The views of a scene show one set of named points, each view turned or mirrored, and shifted as a whole, with a little noise and some points left out.
In the rows, 100 means zero.

Scene 1
View 1
(266): [ 99  98  84  93  95 105 110 125 116 110  84  95  82  95 120  85  99  98
 115  90  96 102  90  78 105]
(119): [122 114  99  88  88 100 115 103 108 111 110  91 107  75 109  78 114 134
 102 114 135 124 102  68 125]
(291): [103 101  95  89 101  90  93 123 120 104  81  88  92 101 112  98 106 105
 111  87  98 107  97  80  98]
(127): [113 113  94  99  85 103 110 107 104  99 106  98 110  71 113  79  92 108
 101 115 116 104 101  87 107]
(66): [118 117  98  98  84 103 112 101 102 101 112  97 116  65 110  76  95 117
  98 122 126 110 104  83 113]
(151): [108 107 102  87 103  80  83 118 120  99  85  84 103 102 105 105 112 114
 106  92 107 113 103  80  95]
(155): [110 113 105  97  97  84  83 112 111  88  93  90 117  87 104  98  95 103
  99 105 105 102 107  95  87]
(273): [102 105  95  98  95  95  95 120 113  97  87  93 100  90 113  91  92  94
 107  97  96  98  99  90  92]
(76): [119 121 104 104  84  98 103  98  97  90 113  99 127  61 107  79  86 109
  93 126 122 101 108  95 102]
(28): [ 96 101  89  98  98  97  95 126 116  98  80  94  91  96 117  93  91  86
 110  90  86  93  94  92  89]
(104): [111 114 102  97  93  91  94 111 108  94  97  94 113  81 107  91  94 106
 100 108 109 103 105  90  96]
(246): [116 117 100 102  84 102 106 103 100  94 109  99 119  65 111  78  88 108
  98 122 118 102 106  92 104]
(280): [ 99 101  92  96  97  94  94 126 117  99  81  93  92  98 114  95  95  93
 110  89  91  97  96  89  92]
(125): [109 108  95  95  92  97 102 113 111 101  97  94 104  83 111  87  99 108
 105 105 110 106 100  84 103]
(58): [111 111  93 100  87 105 110 110 105 100 102  97 105  73 115  77  90 103
 104 112 111 103  98  87 106]
(261): [109 111 100  99  91  94  95 112 109  94  96  93 111  81 110  89  92 102
 101 107 106 100 103  92  95]
(50): [110 109  88 100  85 113 121 110 104 106 104 101 100  70 119  72  90 104
 105 113 114 103  96  84 112]
(206): [ 97 101  87  99  95 102 103 124 113 100  85  97  90  92 118  89  90  88
 112  94  90  95  94  90  95]
(43): [112 112  98  97  90  98 101 109 107  97 101  95 110  76 111  84  95 106
 102 110 112 104 102  88 102]
(306): [ 95 102  91 101  96  96  92 127 114  92  79  97  96  93 116  95  84  79
 108  92  81  86  97  99  83]
(192): [101 105 102  92 104  80  78 123 119  92  79  87 103 104 106 108 101  98
 106  88  92 101 102  90  83]
View 2
(291): [123 102 128 117 109  88 103  87  91  89 106  96 117 100 108  86 114 115
 100  95 106  81 104 105 101]
(43): [134 105  98 112 107  95 112 106 100 104  99 105 106 103  99  97 104 101
 106  87 112 105  94 100 113]
(280): [133  97 124 112 110  95 105  83  99  82 108  98 103 103 108  92 108 112
  98  94 104  82 111 115  99]
(76): [143 109  79 105 104 100 114 120 109 118  96 112  97 102  94 103 104  90
 110  82 118 121  90  93 118]
(273): [135  99 113 110 109  98 107  91 102  88 106 102 102 102 105  93 107 107
  99  91 108  89 107 111 101]
(119): [112 113  94 122 109  78 116 119  76 117  89  95 135 100  91  96 100 103
 115  86 111 115  77  89 127]
(66): [130 108  83 113 109  93 117 118  95 114  93 104 111 102  93 103  97  94
 112  82 112 120  84  94 121]
(151): [125 108 130 119 102  86  98  95  95 101 105 102 120 101 107  78 125 114
 103  98 113  83 102  93 104]
(266): [121  96 117 114 118  92 113  84  85  78 104  90 114 102 105  98  93 112
  97  90  97  86 103 122 105]
(125): [128 106 106 114 106  91 108 103  95 102 101 103 113 102 100  91 108 105
 106  90 111  99  95  99 110]
(58): [133 102  92 110 112  97 116 106  97 100  98 101 105 102  97 104  95  98
 106  84 106 108  94 107 114]
(306): [144  93 118 105 111 105 105  78 111  76 112 103  87 104 110  95 107 109
  95  93 104  81 115 122  93]
(261): [137 104 103 110 106  98 107 102 105 101 103 107 101 102 102  94 109 102
 104  89 113  99  99 101 107]
(50): [132 102  87 110 114  97 120 107  94 100  96  99 106 103  95 107  90  97
 107  82 106 113  91 109 117]
(192): [133 102 132 112 101  95  96  86 107  90 110 104 104 102 111  80 127 114
  99  99 113  76 112 100  96]
(104): [137 105 104 110 104  96 107 104 104 104 102 106 103 102 101  93 113 102
 105  89 114 100  98  97 109]
(246): [139 106  83 107 107  99 115 116 104 111  97 109  99 102  94 103 100  93
 109  83 113 118  90  99 118]
(155): [140 107 111 111 101  97 102 100 111 105 105 112 100 103 105  86 122 105
 103  93 117  94 102  93 104]
View 3
(151): [104  95  97 103 123 102 111  97 102 129 104 123 101 104 100  99 115 105
  94 101 105 104  95  87 102]
(43): [ 96 107  81  91 112  93  97  91  96 114 102 100  96 100  91  98  98 109
 110 115 113 114 107 105  88]
(273): [108  98  89  96 110 104 102 106 100 119  96 102 108 106  95 106  98 113
  89 114 103 118 111  94  90]
(280): [115  90  97 101 113 111 108 112 102 123  95 105 111 112  97 109 102 114
  76 110  98 116 106  84  95]
(28): [115  93  94  99 108 111 105 113 102 120  91  97 113 113  95 111  96 116
  77 115  97 121 112  88  91]
(127): [ 94 108  79  86 109  90  96  89  95 107 105  90  92 102  92  94  90 108
 116 118 116 114 106 111  85]
(246): [ 90 116  72  85 108  86  90  86  94 111 103  94  93  95  88  93  93 109
 122 120 118 117 114 115  82]
(58): [ 98 106  82  87 109  92  97  93  96 107 103  88  95 105  92  97  88 110
 110 118 114 116 106 108  84]
(76): [ 87 121  69  85 109  82  86  83  93 112 103 101  92  90  86  92  97 108
 128 121 120 118 119 117  82]
(261): [100 108  83  93 111  96  97  96  97 119  99 106 101  99  92 101 100 110
 105 115 109 118 114 101  89]
(66): [ 88 112  76  86 112  83  95  80  94 106 110  93  86  99  92  89  92 104
 127 116 121 110 101 116  85]
(155): [100 109  85  97 116  98  97  97  99 130  97 121 104  94  91 101 113 109
 102 111 107 115 118  95  93]
(50): [ 95 105  79  84 107  91  96  91  95 102 105  82  92 105  92  96  83 110
 113 120 116 115 104 112  81]
(192): [112  97  96 104 118 109 107 108 102 135  95 124 112 103  97 107 115 111
  82 106  99 114 111  81 100]
(266): [110  85  97  95 111 107 112 107 100 107 100  82 103 120 102 103  87 111
  82 113 103 113  92  92  90]
(104): [ 97 108  82  92 114  94  96  94  96 121 101 109 100  98  92  98 103 109
 107 113 111 116 112 102  90]
(206): [112  93  91  94 107 108 104 111 101 115  93  88 110 114  96 108  91 115
  82 117 101 120 109  93  87]
View 4
(58): [100  86 103  83  93 114  95 104  90  73 107 104 111  88 102  99 106  91
 101 100 101 105 114 107  82]
(127): [ 96  85 102  82  88 116  96 106  89  71 106 107 114  89 105  95 106  90
  99 101 103 103 116 109  82]
(206): [107  87  98  94 116 111  91  92  95  85 100  83 109  95  92 117 104 101
 103  99  89 118  89  98  82]
(66): [ 90  87 101  76  77 118  99 111  88  66 109 114 115  86 107  87 106  87
  95 101 109  97 124 112  81]
(291): [ 90  93  81  82 102 116 101  91  99  82 102  75 117  94  89 114  97 106
  90 102  98 116  72  99  80]
(104): [ 93  93  95  83  89 110  96  97  93  64 103  84 113  96 101  93  99  93
 101 101 105 105 102 110  86]
(50): [101  84 104  83  93 116  95 107  87  75 107 113 111  87 104  99 109  89
 100 100 101 105 120 107  80]
(273): [101  89  95  90 106 109  94  92  95  76 100  78 111  96  95 109  99  99
 102  99  96 114  90 103  85]
(306): [109  90 100 101 122 103  86  85  97  77  95  66 106 103  93 115  99 100
 110  97  89 120  86 100  89]
(151): [ 78  98  75  74  83 114 106  90 100  68 102  70 124  95  94  98  91 105
  86 104 108 108  74 107  82]
(266): [102  84  92  87 112 120  97  96  93  93 103  95 111  87  90 123 106 105
  92 102  90 120  84  94  72]
(280): [101  90  92  92 112 110  94  88  96  82  99  72 112  97  91 116  98 104
  99  99  93 117  80  99  83]
(125): [ 92  88  93  82  91 115  99  99  93  73 105  94 116  91  99 101 102  97
  96 102 103 108  99 105  82]
(119): [ 77  87  85  64  68 130 111 113  88  74 114 121 124  78 103  92 105  94
  80 106 112  99 109 109  70]
(28): [105  89  95  95 119 108  91  87  96  82  97  72 109  97  91 116  99 103
 103  98  90 120  83  98  84]

Which points are out of place in each view (at most two, in the order of its rows)? Write none if all are in place.
view 1 | (50)
view 2 | (125)
view 3 | (280)
view 4 | (151)
